Points, in no order, along strands that fork, close into loops and pass close to each other.
(in the rows, 100 means zero)
Points whose rows are less than 99 apart are linked; no others are. Some points are linked to none.
Zed: [ 99 106  74  97 104 108  97 128 101  76  93 117  68 107 109  68 109  78
  87 113  70 142  98 124 111 101 101  65 110 131 104 122  52  97 107  72
 103  83  88 100  86  91  89  83  84]
dalam: [127 108  75 102  80  86  73  43  90  78 106 102  98 115 138  73  75  65
 117 118  96  87  50 107 100 107  77  70  94 140  89  84  98  92  96  90
 126 108 135 125  88 103  97 114  91]
maz: [103  76  95 116  63 102  99  88 106  73 103 126 103  83 104 104  82  51
 137 100  82 129  65 108  93 115  94  72  90 126 100  66 100 104  82  84
 141 147 113 123 109 103 105 109  88]
las: [104  97 103  98 119 121 101 105 119 110 101 120 100 115  77 128  78 126
  86  66 110  81  91 104 142 120  89 105 133  47 124 102  95  98  85 112
 102  64 134  89  83 122 123  81  61]
poz: [ 63 102  81 100 126 129 105 159 105  66  97 110  96 100 106 112 109 104
  99 108  61 112 103 117 124 108 114 102  84 101 103 136  31  98  91  91
 108 113  73 138  99  88 107  87 129]
sol: [100 135 137  94  88  66  76  55  85 107  77 103  99 133  89 100  80 110
  82  99 146  41 113 103 106 103  82 127 113  58 104  96 128  98 134 102
 110  70 109  81  80  80  84 105  92]
nopo: [110  79 101  81  99  88 151 121  91 108 129 124 152  95 111 113 102  95
 132 117 101 112  87 128  96 103 103 107  67 132 102  85  68  91  96 117
  71 111  51 109  78  86 119  59 108]
Bakog: [128 108  82 123 108 100  95  66  97  90  94 115  94 112 124  87  68  87
  92  84  99  97  71 112 108  96  96  86 100 107 111  93 103  95  98 104
 103  89 124 103  95  98 100 103  68]
rini: [111 129 128 114  90  68  68  70  89  93  67 103  76 111  70 122  80 119
  85  84 135  71 120  83 107  94  72 135 129  59 104  81 129  87 117  96
 121  80 114  88  80  80  79 115 106]
nezin: [106  79  98  91 119  85 102 147 117 106 126  73  91  85  72 134 128 131
  81 106  59  95 115  84 108  75 106 101 107 101  88  75 100 125  74  98
  96 126  95  78 101 110  86 127 120]
Ber: [102  82  83 124  72 112  86  79  91  68 117 118 110  75 108  98  75  71
 150 113  93 127  73  93  81 101  91  74  84 125  95  96 112  90 109  92
 137 131  95 134 120 109 112  98 116]
Keva: [ 92 107  90 142 100  82  97  91 112  98 105  68  61  86 128 103  83  75
 103 104  86  84  81  85  95 114  78 126  60  92  70 100 116 126  92 111
 102 148 109 114 131  98  96 146 113]
ruge: [ 81 107 103  67 104 119  84 138  94 100 101 102  92  94  77  73 133 111
 107 107  83 145 140  90 104  80 118  76 118 104 123 114  92  82 110  86
 121  73 102  78  84 121  79  95  94]
fud: [ 77 112  73  86  95 110 117 127 109  97  80  81  77 117 148  90  87  54
  68  85  97  94  77 102 121 138 108  96  81  90  81 127  67 104  98 101
  88 124 111 107 128 101 131  97  65]
Noroz: [109 105 105 111  90  77  85  66  92  94  81  65  89  93  90  95  89  82
 107 115 115  81  96  61  88  84  65 123  98  89  87  76 134 113  99 113
 129 133 116  90 106  93  79 150 115]
Kela: [ 74  98  94  91 110 117 117 141 111  92  97 100  98 101 130 104 104  79
  84  93  82 117 101 117 123 127 120 114  83 103  89 136  53 101  96 105
  89 105  71 134 107  91 120  75  89]
Bam: [104  78 140 131  97 115  84 103 127 120  83 129 120  84  91 124 121 122
 108  70 120 158 136  85  69  88 122 113 105 125 111  88 106  90  86  79
 103  85  82 100  74  89  97  87 130]
muge: [ 61 125  90  62 112 116  68 134  86  97 119 104 101  89  79  76 142 130
 116 120  91 123 136 105  97  73 119  65 102  98 115 135 110  80 130  88
 120  62  92 107 107 123  77 104 125]
Gumer: [107  96  82 107  83  95 133 132  97  84 122 109  77  89 112  97 116  67
 102 134  66 122  81 120  98 115 104  82  96 127  81  67  61 114  66 104
  94 126  85 107  88  70  88  84  88]
pup: [ 67 101 109  87  98 125  99 114 105 105  90  89 105  81  86  90 113 123
  94  88 103 113 133  87 113 100 114 111 125  65 132 127 111 117 111  99
 111  79 117  89  95 114 108 106  87]
did: [111  87  91  81 106 111 122  98  98 138 114 121 123 117 118  93  78 118
  93  98 128  59  96 109 116  97 122  86 108  67 115 100 124  98 122 120
  69  69 100  80 110 114 123  66  68]
fip: [100 108 116 111 102 100 101 106 107 101  75  76  74 110 127  71 116  90
  77  94  92 102 114 108  93 102 106 104  90  99 103 112  89 116  72  98
  84  99  92  73  95  66  64  98  76]
pev: [ 62 101  79  92 111 113  91 130 111  97 103 113  98  84  95 157  85 101
  86  63  89 104  94  97 140 129 105 119  99  93  69 139  56 117 107  97
 100 109 104 130 125 136 143 110 112]
gese: [ 79 108  56  68 121 108  82 115  74  77 116 112  99  97  96  93 103 112
 119 125  79 117 115 105 116  88  95  64 117 128  99 119  78  90 122  87
 123  84 102 124 121 117 104  96 126]
sevuv: [ 66 112 110  72 112  91 136 124  86  88 101  69 114  99  95 113 112 112
  87 132  91  83 111 113 110 102  89 123  87 100  82 134  73 114 122 116
  94 123  73 120 105  93 100  94 129]
Nasip: [ 85 110  68  77 127 102  64 113  89  85 119 107 100  94  91  87 109 138
 117 118  87 106 132  79 102  80  96  65 128 114 107 113 113  75 130  84
 117  75 101 107 108 126  99 112 116]
Tumiv: [ 93  84  81  63 110  92  94 149 105  92 127  90 109  86  58 142 137 125
  84  97  64 125 115  85 121  84  98  82 129 110  94  90  78 110  79  94
 118 119 106  98  94 123 110 118 126]
sulez: [108 113 113 110  78  94  82  51  79  70  66  73  83 110 101  67  95  74
 117 129 107  97  86  68  76  86  72 103 118 121 102  77 130  99  74 102
 131 137 131  82  96  92  80 143 109]
dufim: [ 69  83 128  77  97 107 105 110 123 115  91  75 122 100  69  97 130 127
  83  99  95  94 139  72 120 111 109 123 140  54 120 107 109 129  95 107
  97  94 102  81  73 112 116 105  89]
Ger: [108  85 116 132 108 110  82 100 129 124  97 133 113  83  84 146  99 134
  98  52 123 139 122  92  89  96 117 132 116  95 119  85 124  94  88  81
  89  74 101  94  76 101 117  93 108]
ziti: [112  94  75  69  95  87 112  62 100 119 112 106 126 104 102 103  70  79
 102  90 121  58  71  94 127 104  91  94 125  73  91  95 107 115 111 113
  95 102 125 100 121 124 138  93  86]
laboz: [ 79  72 104  76 102 107 117  91 106 120  94  62 127 107  78  87 115 116
  86 114  98  64 117  59  94 109  87 118 138  60 107 107 127 136  92 116
  99 110 107  84 102 108 113 105  90]
guter: [101 103  84 100  83 106 121 138 104  88 109 106  67  84 105 111  93  57
  83 107  68 122  71 120 121 121  92  90  97 126  89  85  40 118  79  96
 111 128 102 123  92  90 105 107  92]
Nurum: [109  86  93  79  71  87 116  90  82  95 138  94 144  86  80  96 100  86
 129 121  97  95  76  82  89 100  95  80 112 106 109  77 128 111  88 114
 123 126 117 103 108 106 121 100  98]
leg: [ 89 110  81  94 115 102  88 122 112 103 105 123  83 100 109 111  98 119
  81  65  87 121 108 114 129 104 107  94 104  99 115 120  75 102 111  86
  89  69 119  96 108 125 110  93  72]
kul: [ 94  83 102  88 118 121  85 130  98  89  85  99  99  91  67  77 117 141
 109 105  84 125 141  67 104  72 105  78 141  98 139  92 116  76  99  90
 130  75 113  75  79 121  86  97  85]
bebil: [111  67 122 109  67  95 106  82 101  94 121 123 121  93  88 115 102  58
 150  87  86 120  80 104  99 111  95  83 104 118 113  55 118 104  71  73
 130 134 127  95 111 104 103  91  80]
Tola: [ 86 100 122  95  98 111  99 118 101 113 107 100 134  91  75 104 144 134
 110 105 120 115 142  91  68 105 114  87  95 116  93 133 103  91 102  97
  78  91  49  91  92  87  89  83 140]
Vesim: [ 68 118  86  87  76 122 104 116  85  72  58  72  61  99 102  56 125  70
  87 132  68 130  97 102 113 101 112  84 122 118 109 114  73 105  81  83
 130 115 123  86  92  95  84  98  77]
zevav: [110 107  62 152 109 120 101  80  95  91 113 109  91 104 154  92  57 108
 102  88  98 103  66 103  98 102  96  86  84  97 106 105 119 103 106 117
  91 101 115 116 130 102 123  99  73]
lek: [ 85 136  82  74  93 104  95  98  90 113 104 100  83 112 131  37 113  95
  90 119 100 117 109 142 106  82 123  64  86  96 106 129  88  87 130 109
  97  61 102 105 100 103  81  79  74]
rud: [ 85 104  75  68 117  89 119 133  83  92 130  69  83  87  98 116 121 116
  75 142  80  76  77 106 115  96  92  87  96 102  67 106  81 121 118 102
 108 134 106 108 135  96 102 115 128]
napal: [105  84  84 113  95 105  97  83 105  99 120 107 122  82 117 106  87  82
 131 103  97 120  76 100  90 100 106  81  91 111  95 102 105  96 104 110
 106 110  75 121 122 106 115 102 109]
bub: [121  92 136 122  93 103 104  65  92  94  74  90 103 112  84 101  91 101
 107  94 109  94  87  81  83  92  79 135 121  80 126  82 123  93  78 109
 114 106 121  84  91  90  84 104  93]
livo: [ 86  94 120  84  87 104 125  86 108 106 103 116 157 100  90 132  98  79
 105  84 134 139 102 100 104 120 106 125 100 117  92 107  90  96 103 104
  94 100  77 116  73 107 136  71 106]
Lamuk: [133  95 106 106 110  69 102  76  94 129 102 116 126  99 102 115 101  95
  98  79 112  97  90 108 103  89  96 103  94 107  93  75  99  88 118  99
  81  81  90  97  86  91  85  92 110]
Mitaz: [ 94 141  83  66 110 103  74  93  86  97  91 112  93 113 110  47 101  90
 104 119  93 113 108 122 125  97 105  58 107 108 131 116  96  86 123  96
 112  50 133  87  84 121  90  96  75]
Liri: [103  86 107  81 112  99 119 115  86 110 104  68 109 104  95  73 124 115
  89 127  89  71 116  74  88  89  90  98 127  83 112  93 109 122 103 110
  87 102 102  65 106  95  86 107  88]
zun: [108  70 108  96  84 111 119  84 102  99 118 110 147  78  91 118 100  75
 121  91 102 139  80  92  86 109 109 107  92 120 105  92  97  97  90 109
 101 118  88 107  93 111 110  88 102]
nebu: [113  64 106 125  90 117  76 107 118  85  86 125  87  73  88 122  77 100
 134  75  74 145  96  90  83  75 116  81 104 133 117  75 108  89  88  85
 137 110 100 110 105 124  95 113 119]
pama: [115 119 140 137  85 102  75  57  88  85  54 111  88 113  79 101  80 111
  97  81 133 100 110  94  82  87  84 121 120  77 118  86 132  74 112  94
 117  87 116 100  86  78  90 107  96]
dato: [117  77 123  76  87  72 124  54  99 135 103  92 132 124  88 112 110  51
 111  89 117  83  80 101  80 116 102 152  80  86  93  60 110  96  80 121
  74 117 105  95 100 100 111  95  94]
fuma: [112  78 112  88  99  65 126  79 110 149 102  84 110 108  94 125 101  59
  99  80 116  74  95 120  96 113  95 149  52  80  64  57 108  92  96 121
  66 120  96  94 104 101 101 106 104]
laf: [116 104  96 147  94 110  99 100 104  86  68  82  53 114 127  71  85  91
  82  92  83 108  85 100  95 101  89 100  96 111  99  99  88 100  84  89
  92 111 104  92  96  74  76 111  82]
ses: [109 100 144  98  95  96 113  66 102 106  72  95 121 126 111  74 118  66
  98  93 119 114 102 104  89 107 110 116 102 103 122 113  94  94  84  93
  82  94 110  70  73  76  89  82  82]
nira: [104 106  55 138  98 132  93 120  87  67  82 117  48 105 114  81  77 110
 101 105  62 132  90  99 112  82  96  72 120 130 113  90  99 103  83  94
 122  95 125  97 101 100  95 104  68]
Nonu: [131  96 106 129 123 105  86 122  92  84  87  95  83  95 100  92 101 133
 112 115  89 108 127  83  75  61  97  73 109 110 116  87 119  84  89 108
 113  89  84  77  98  75  59 108 101]
Budu: [ 67  90  92  70  90  99 117  94 117 128 117  84 117  94  74 116 103 130
  89 119 115  60 112  90  85 109 117 126  97  66  58 109 131 117 118 122
  50  99  58 109 130 121 129 103 143]
depi: [109  88 119  88  90  98 125  84 113 105 108  97 113 119 100 119  94  47
 108  68  98 105  57 113 112 136 114 120 108 110 100  98  76 110  44 111
  98 125 141  80  89 115 140  90  70]
san: [111 106  94 109  84 104  87  82  81  68  76  83  75 104  96  72 103  72
 103 133  94 114  86  80  98  82  90  80 120 142  99  83  95 101  73  89
 136 126 121  90  90  90  74 122 102]
siza: [102 102  96 120  94  72 106  79  94 112  90  62  87  95 100  98  81  83
 105 104 106  65 103  84  86 108  75 147  72  66  78  81 136 124 102 128
 100 136 106  88 133  94  78 143 109]
bas: [103  64 111  92  89  87 115  64 100 128 121  99 146  90  83 118 104  69
 122  87 113 105  87  93  93 109 109 128  90  89  88  79 125 104  88 114
  88 115  95  96 101 114 115  84  94]
bok: [105  93  96 125 137  92  84 137 125 104 112  85  88  75  82 145 111 149
  80  92  68  84 114  87 106  72  93 115  98  71  96  92 109 110  87 100
  92 106  99  80 110 115  89 124 124]
gimi: [149 103  88  99 109  94  83  93  77  92 110 108 117 102  94  83  95 111
 110 110  93  90  99  83  95  85  98  79 124 117 133  64 120  71 101 103
 122  72 120  85  73 102  86  91  88]
kor: [ 96  89  92 101 102 107  94 123  81  95 115  59  92  84  98  92 113 126
 103 134  79  86 105  67  84  73  89  99 122  91 106  86 125 123  88 112
 115 125 107  83 120  99  86 131 109]
fozo: [ 77  98  96  85  98 111 105  96 116 105 103 108 127  82  86 154  89  93
  98  64 116 127 100  98 125 123 106 121 110 106  80 119  84 114 111 100
  99  96  89 125 101 122 137  92  94]
tiba: [117 107 110 154 111  93  81  87 106 105  92 106  69 105 134  87  88 113
  96 103 118  81 108 124  69  86  88  99  66 103  86 115 113 102 108 102
  78  92  77 110 107  63  69 118 108]
geru: [111  82 144 138  98 127 112  96 122  92  50  81  91  97 112  97 101  87
 101  71  91 134  97  85  68 104 117 137  96 112 116  81 102 115  55 104
 101 117 106  91  87  72  88  91  86]
kif: [ 94 115 130  92 112  93  97  82 117 128  97 115 103 131  81 114  81 106
  87  78 132  67 108 123 138 121 102 118 122  38 130 107 103  90 101 105
  97  57 133  81  74 108 105  89  76]
boziz: [112 140 103 142  87 105  88  78 106  97  82 118  62 128 105  90  75 109
  76  72 134  92  97 143 112 102  91 104  85  77 118 114 111  77 113  90
  87  66 121 114  88  82  88  92  52]
gude: [ 86 146  96  53 108  85  67  97  98 103  88 120  92 100  70  80 113 113
  99  94 105 103 130 112 131  97  97  78 120 102 128 107  99  88 126  82
 123  54 131  96  70 145  97 103  84]
rivat: [142 122  73 110  87  69  64  35  87 101 114 114 112 105 131  81  67  85
 114  98 100  77  76  99 108  96  83  90  96 132  88  78 113  58 123  90
 121  94 126 137  92 117 100  97 109]
Zir: [114 118  91 153 103  88  95  94 107  97  95 119  66 115 134  90  79 113
  80  77 117 103 107 134  97  93  94  91  73  93 111 109 109  96 108  84
  66  75  89 110  97  73  77  91  72]
Ratu: [ 73 107 112  92 102 115  73 115  96 100  98 100  97  90  69  81 113 145
 111 111 104  98 152  75  97  79  93  89 133  65 124 114 132  96 124 103
 116  71 105  92  90 115  96 107  95]
faz: [103 121 121  85  83  78  84 100  97 130 112 120 121 112  83 105 120 128
  85  96 140  82 142 102  79 106 104 100  98  89  90 104 131  87 134  85
  89  61  77  67  77  91  89  93 113]
bufi: [109 105 105  56  98  85 121  99  77 107 118  94 143 103  82  93 104 104
 100 126 121  85 115  97  99 103  88  91 100 107  87 114 108  81 135 110
  83  95  69 103  92 109 100  86 117]
ril: [154 122  78  95 110  69  66  57  77  94 110 131 112 108 110  84  89  97
 120  97  92  86  93  94 105  96  87  71 123 145 116  75 105  49 108  87
 120  78 131 109  71 117  89  89  93]
Vas: [ 75 106 104  97  82 116 109 106  92  90  74  75  77 101 126  48 118  68
  84 116  82 126 102 113 101 108 119  94  93 108  95 131  71 115  92  93
 103  98 100  88  94  82  88  86  67]
Fevu: [116 103 104 132 104  80  81  87 103 107 100  97  77  92 111  93 104 111
 115 116 102  58 102 119  75  80  77 102  52 103  64  95 105  94 105 104
  82 110  65 105 122  78  59 127 152]
Kup: [118  78  90  93 109 114 133  95 100 130 116  95 121 114 108 100  86  99
  99 102 104  56  72  95 105 103 119 110 112  70 122  81 116 113  79 132
  80  94 113  76 114 102 129  83  60]
Povul: [117  81 102  66  92  92 119 107  77 114 129  93 133  98  84  89 121 103
 102 138  95  77  93  85  86  97  96  79 113 112  98  65 114 110  95 108
  97 112  97  77 102 101  94 101  99]
Vud: [119  83 148 138 102 100 110  62 110 105  64  88 100 132 104  92 116  52
 109  86  96 116  80  95  63 113 105 153  90 101 123  76 102 104  54 116
  86 116 112  80  85  79  95 106  94]
Nutuv: [100 119  83  77 125  73  79 101 114 117 110 130  91  90  85 130  89 116
  77  61 105  94 122 118 144 111  97  92 116  75 109 105  86 106 132  86
 105  57 128  95  89 129 114  96  84]
dolik: [101 126 140  99  86  80  91  74 110 130  92 128 107 137  75 106  97 115
  74  78 154  66 112 118 108 111 100 137 103  51 124  91 122  85 116  96
 112  56 111  67  66  84  99  83  87]
tiru: [107 106  77  77 105 101 106  79  97 119 115 109 111 110 116  95  76 111
 102 108 129  66 101  99 112  97 103  80 106  75  90 112 126  98 138 104
  90  80  96 103 124 116 127  87  97]
Posek: [ 67 117  80 100 100 128 112 138 118 102  90  95  75 126 166  90  93  71
  76  94  89 103  89 119 118 132 124  97  66  95  75 155  67  92 106 103
  76 110  77 135 124 102 134  87  78]
bolim: [ 76  90  84 108 109 107 101  97  88  94 122  64 103  80 105  97  96 120
 106 117  97  83  98  68  76  91  99 113 106  84  85 117 136 132 110 120
 103 120  94 112 136 112 111 128 124]
fopo: [ 74  97  83  53 120  95 102 141 113 104 113  92 106  88  85 151 110 100
  68  77  82 106  99 105 142 117  97 112 103  98  76 118  44 115 107  97
 106 110 106 111 104 118 124  99 107]
Gar: [ 86 101  95  74  99  81 143 109 101 108 112 128 168 105  95 137  90  98
 119  94 115 112 107 109 105  98  97 125  88 118  99 105  75  95 120 122
  82 105  51 125  60 110 132  66 110]
Difi: [ 79  95  94  54  93  88 114 108 113 131 111 107 129 102  74 133 105 130
  80 106 121  74 113 102 112 113 113 114 112  81  67 109 108 106 131 112
  53  92  69 105 107 123 140  76 131]
Dunop: [ 93  99  90  74 107 103 140 109  96 109  98  72 102 116 121  95  98  60
  77  94 107  87  87 102 118 131 110 109  82  93  81 113  94 118  86 110
  74 120  98  97 122  93 121  88  74]
vil: [100  74 130 138  90 135 107 100 107  78  37  88  65  87 100  87  76 102
 108  86  82 137 105  74  69  78 101 113 104 117 125  88 108 103  66 100
 119 123 109  91 101  91  81 120 107]
Fepa: [114  88  86  57 112  83 116 120  98 117 138  88 101  90  96 115 111 114
  81 114  84  74  80 109 119  98 102  85  94 110  73  90  90 116 123 108
  94 118  93  95 128 114 106 108 116]
keni: [ 98 110 143  97  91  99 103 105 106 114  73  91 101 109 113  68 130  90
  90  90 109 109 131 106  92  98 114 105  95  99 124 113  98  89  81  98
  90  77  89  63  73  70  65  82  72]
Teres: [108 106  51 157  87 145 102 105  90  63  86 111  67 109 136  75  54 112
 100  97  79 118  52  92 100 108  92  79  94 109 113 102 111 103  82 106
 107 106 127 115 110 101 108  96  52]
tetul: [111  98 117  99  98  93  79  88 103 106  82 121 123  97  75 109 107 108
 112  89 123 119 121  70  89  90 100 103 133 108 120  98 117  86 118  82
 109  79 112  93  71 103  98  96 115]
Kof: [117  76 102 107  95  96 127 122 104  90 128 105  95  85 113  93 106  73
 114 133  82 114  89 120  83 110  98 106  78 126  98  82  63  89  85 119
  97 124  51 113  86  67  91  93 114]
Kodup: [110 100 107 125  94  96  86  98 103  83  73  91  69 105 124  67 103  73
  99 115  98 117 104  95  75  93  71  97  89 120  85  98  75  96  92 100
 100 116  71 110  92  58  72 122 120]
Motuv: [139  86  97  90 117  77 117 101 107 139 109 119 114 111 109 116 100 108
  79  69 109  94  91 122 122 108 118  99  88  99  89  79  92 101  96  96
  64  73 100  77  93  96  96  80  82]
lig: [ 93 118  69 104  74 118 125  66  87  82 100  82  97 114 127  81  65  54
 103 121 106  92  44  91 101 123  91  86  93 111  81 109  97 113  84 111
 107 144 129 122 123 100 128 105  81]
Nez: [111 115  59 107  67 101  97  71  77  76 116  91  77 105 138  80  70  73
 119 126  92  87  44 105 105 108  93  61 102 130  86  78 115 116  86  99
 113 121 147 120 110  92 117 104  80]
ket: [102  94  82 151 104 117  92 146 108  70 103  92  55  82  98 124  89 113
 112 106  64 115  95  85  94  66 107  83 106 118 110  81 104 106  68  89
 133 133 106 103 115 115  81 138 111]
vef: [110  82 102  93 101  96 152 146 104  94 117  97 108  95 103  90 113  88
 116 135  76  94  89 136  86 111 110 121  59 139  88  80  53  93  86 117
  68 114  41 104  86  75 108  72 109]
zusu: [116 104 125 138 123 122  86 111 104  96 102 113  91  88 103 113  99 149
 100  91 113 108 135 102  74  82 103 100 100  86 119 100 126  86  93  98
  93  67  78  90  94  71  79 103 103]
Memu: [ 67  98  96  85 125 101 117 153  98  75 104  84 114 100  85 123 130 117
  95 125  63  99  99 108 109  98  97 112  96 111 101 123  52 104  92 106
 106 121  64 121  98  96 104  94 140]
bozaf: [106  60 122 130  95 132  91 108 125 101  79 135 108  76  93 111  87 105
 124  91  99 159 109  81  70  76 119  95  99 134 116  95 101  92  93  92
 108  92  75 106  92 108  93 100 129]
tegub: [103 110  85 114  92 119  87 105  88  61  67  90  53 115 102  56  95  92
  93 125  69 114  93  97 107  83 102  63 129 132 113  93  87  94  83  77
 123 102 129  89  89  90  82 100  69]
mosak: [116 118  93 104 126  75  82 105 111  93 116 132  96 102 106 107  99 102
 101 101 113 103 115 135  99 102  89  68  92 126  90 118  68  81 131  79
  83  77  67 131  95  87  90  91 137]
Runu: [ 96 104  78  93  98  86 117 138 102  97 113 103  86  93 109 128  94  82
  69  77  75 108  76 113 135 126  99  95  95 117  80 103  51 120  88  90
  95 112 120 111 109 104 118 109  86]
lopu: [ 80 125  89  78 134  93  87 125 108 106 102  97  80  99  95 104 128 131
  83 106  80  84 110 135 119  82 115  78  87  91  77 144  67  96 126  83
  85  87  97 100 126 106  84  96 136]
Fanid: [102  87  78 105 119 118  97 117 109 101 107 120 104  86  93 115  75 127
  92  55  86 106  92  99 122 103  99  96 118  82 126 101  96 117  91 106
  98  72 130  97 109 117 124  93  66]
pabu: [ 42 127  78  92 126 127  65 133  91  80  95 120  81 102  82  94 127 131
 115 111  85 124 121 122 110  82 128  75  99  91 105 148  83  84 115  74
 126  80  96 128 124 128  89 109 150]
bodum: [ 88  88 138 107  95 130 102 121 108 109  78  91 112  90 108  72 139 105
 111  93  96 141 144  93  72 103 133 104 102 119 120 110 103 102  75  99
  89  81  73  66  83  77  76  77  87]
mufip: [ 94  83  98  91  58 107 122  80  88  92 140 112 121  86  94 109  95  65
 147 105  93  94  54 104  96 115 108  76 108 106 110  76 116 115  63  99
 121 140 132 104 118 109 135  92  67]
lagi: [131  81 104  75  91  91 116  86  64 120 122 102 147  99 105  77 113  90
 107 127 116  81  98  82  74  94  97  84  90 115  94  80 120  81 114 107
  87  92  81  87  94  97  79  81 103]
ver: [ 70  83  90  96  87 104  98  85  99 102 123  93 128  79  84 115 102 123
 117 116 118  86 107  69  77  97 107 120 109  73  76 117 127 122 118 113
  86 111  66 115 131 119 123 106 136]
motu: [ 81  81 134  92  98 128 110 121 114 115  98  91 139  81  99 101 135 114
 110 100 114 137 136  81  70 101 128 109 102 111 102 121 109 104  85  93
  84  88  65  91  87  87 107  83 111]
bikug: [ 79 121 131  90  80  91  86 122 105 123 124 117 137 109  72 104 137 132
  93  93 144 106 145 104  59 113 112 105  71 109  89 125 118  86 121  88
 100  69  52  75  79  89 109  79 131]
zisa: [109  72 106  93  86  57 117  88 107 121 120  87 104  93  79 129 100  56
 109  85  92  81  93 120 108 125  80 125  61  87  78  50 111 110  91  88
  93 149 110  95 110 106 101 105  94]
debos: [ 79 111  77  83 129  97  95 138 103  96 117  76  75 100 111  95 116 140
  77 114  71  58  95 109 122  88 102  86  87  81  79 132  91 114 130  92
  90 113 117  96 139 111  96 115 127]
kud: [114  78 103 101  77  67 109  91 111 109 133 122 107  98  93 135  98  74
 128  75  84  89  75 117 116 123  89  88  78  99  93  53 116 109  77  73
 112 141 129  95 116 103 111  96  67]
ral: [ 83  95 128 138 104 126  95  98 113 106  79  93  93  84 106 110 105 138
  97  76 117  99 132  90  70 103 108 131  97  78 110 121 135 113  92 105
  91  88  80  98 111  81 102 111 100]
gaf: [111  95 122 118  98  95 109  63  98 108  82  90 105 110 100 102  82  94
  85  84 128  70  91  85  91 109 100 136 113  62 112 104 127 111  91 118
  87  94 119  91  98  92 100 102  87]
Mese: [ 50 130  71 107 131 122  59 107 104  79 104 111  77  97 109  92 104 141
 112 106 102  89 123 111 105  79 125  76  87  82  91 148 104 103 123  76
 113  82 107 125 128 116 104 109 139]
Bufos: [106 110  86  78  91  90 121  66  88  95 113  92 110 109 106 108  76  57
 105 102 107  79  51  98 117 112  88  89 112 102  87  98  97 113  92 108
 111 131 130 100 113 120 136 109  87]
Ton: [117 108 106 137  97 100  80  90 102  87  92  97  71  92 124  65 116  91
 121 134 105  89  91 102  57  90  75  85  65 116  68  96  88 100  88 110
  92 124  50 119 111  64  64 128 145]
zaso: [ 86  75 141 136  99 144 109  99 119 103  58  89 100  82 114 106  97 117
 103  72 113 131 120  73  68 108 128 139  98  97 122 101 124 115  78 103
  94  98  97 100  95  80 105 103 100]
Puvoz: [ 93 121  96  82 118  72  98 119 118 115 111 114  90  95 103 124 110 115
  80  92 114  95 121 139 128 109 110  81  81  98  74 130  61  88 125  77
  73  81  83 112 111 101  94  95 119]
guduk: [ 80  90 107  87  96 116 134 102  93 100  91  59 116 101 111  89 108  58
  92 104 118 107  99  86  86 125 116 125  80 106  98 120  86 123  85 118
  90 126  88 114 112  89 119  93  88]
Gipev: [145 103  98  95 107  55  80  95  99 112 119 135 105  97 106 117 103  80
  96  88 107 109  94 120 111  96  82  82  86 136  82  75  70  69 129  83
  91  74  75 124  76  90  80  92 118]
tos: [ 82 114  88  71  92  87  98  95  89  92 114  99 140  91  61 115 110 140
 112 142  97  58 104  97  93  86  91 107  91 102  64 119 108  91 139 121
  78 110  58 125 108 123 107  83 160]
mus: [152  87 107 123 110  85  83 116  94  96 120 103 109  93  89 101 109 128
 109 115  84  91 107  82  84  64  99  81 101 114 120  55 129  72  88 102
 108  90  85  79  81  92  56 108  99]
gagom: [119  77 110 150  85 112  88 111 102  76  79  98  57  81  98 100  74  97
 118 107  78 130  96  77  78  68 100  82 103 125 113  67 116  93  78  98
 135 129 105  98 105  98  78 132 109]
Sanir: [ 61 120 116  95  75 115  94 113 101 109  98  91  88 102 122  59 121 100
 100 100 121 118 123 122  90 100 128  81  82  92 120 142  99 100 121 107
  89  73  86  99 102  98  98  96  82]
lat: [107 128  94  64 115  78  65  71 113 110 102 137 105 111  68 111  83 108
 100  81 122  87 114 105 136 118  84  93 133  88 115  98 104  86 134  83
 108  50 133 104  76 140 120  87  95]
nat: [112 108  83 164  91 110  92 105 115  76  90  83  47 106 133  91  79  80
  92 105  79  99  68  88  94 108  76 110  67 106  86  92 106 117  87 101
 100 138 109 118 106  86  83 144  91]
mogaz: [126  85 161 118  97 113 106  63  97 102  68  97 106 129  94  96 108  85
 114  82 106 113  88  90  72  99 106 145 118  97 129  88 106  77  72 105
  95  86 124  65  74  91  93  91  91]
Mede: [ 76 105 113  53 110  80 148 118  90 115  86  65  98 109 103  93 111  83
  69 113 106  87 113 120 114 119  91 127  78 103  78 114  68 112 108 107
  74 122  83 104 108  80 101  90  99]
Tepe: [ 99  84  97  35  90  86 135 106  97 128 117 102 148 113  60 108 108 109
  82 114 124  83 113  93 112 106  92 116 111  90  77  97 104  89 130 122
  66  97  77  88  89 123 122  67 112]
rako: [116  88  80  65 118  82 120 114  92 122 131 101 109  98 105 102 104 101
  77 101  91  84  82 115 124 102 105  83 106 109  96  86  76 114 104  96
  76 100 110  76 109 104 104  85  87]
loz: [139 123 128 128  95 112  66  46  81  80  77 113  76 125  96  96  79 117
  85  95 135  82  86 109 104 104  71 114 115  52 113  87 121  54 111 101
 115  70 127 112  90  78  87 106  88]
kibi: [ 93 107 111 108  97  74  99  59  97 126  75  81  91 104  90 118  94  82
  86  73 128  72 108  79  95 112  90 157  95  62  85  91 124 121 106 113
  91 112  97  97 106  94  99 126 113]
vamil: [104 106  79 128 131 108  78 137 114  77 114  87  66  85  95 128 100 143
  91  98  67  90 107  83 109  69  97  83 108  92 107  95  96 107  89  92
 126 116 114  94 120 117  86 132 116]
kase: [126 128 103 135 107  97  76  49  88  80  75 108  73 131 110  89  66  96
  83  82 118  84  77 122 114  95  74 108 100  76 115 107 113  79 109  90
  97  82 142 115  96  92  89 103  76]
mog: [ 68 114  69  93 118 121  81  90  84  72 115 109 101  95 111 103  93 112
 124 120 114  98 105 111 101  90  99  82  93 111  80 145  93 104 137  85
 113  90  85 143 130 114 115 110 142]

A fork is a point with three links, a tip a point with one. Leave the first point through the second and follow the links. Name the first fork or tip that comes.
las, Fanid | Sanir
fozo, pev | livo
rivat, ril | geru
Sanir, lek | pama
ril, rivat | Kup
kor, bolim | Povul
Povul, lagi | Liri
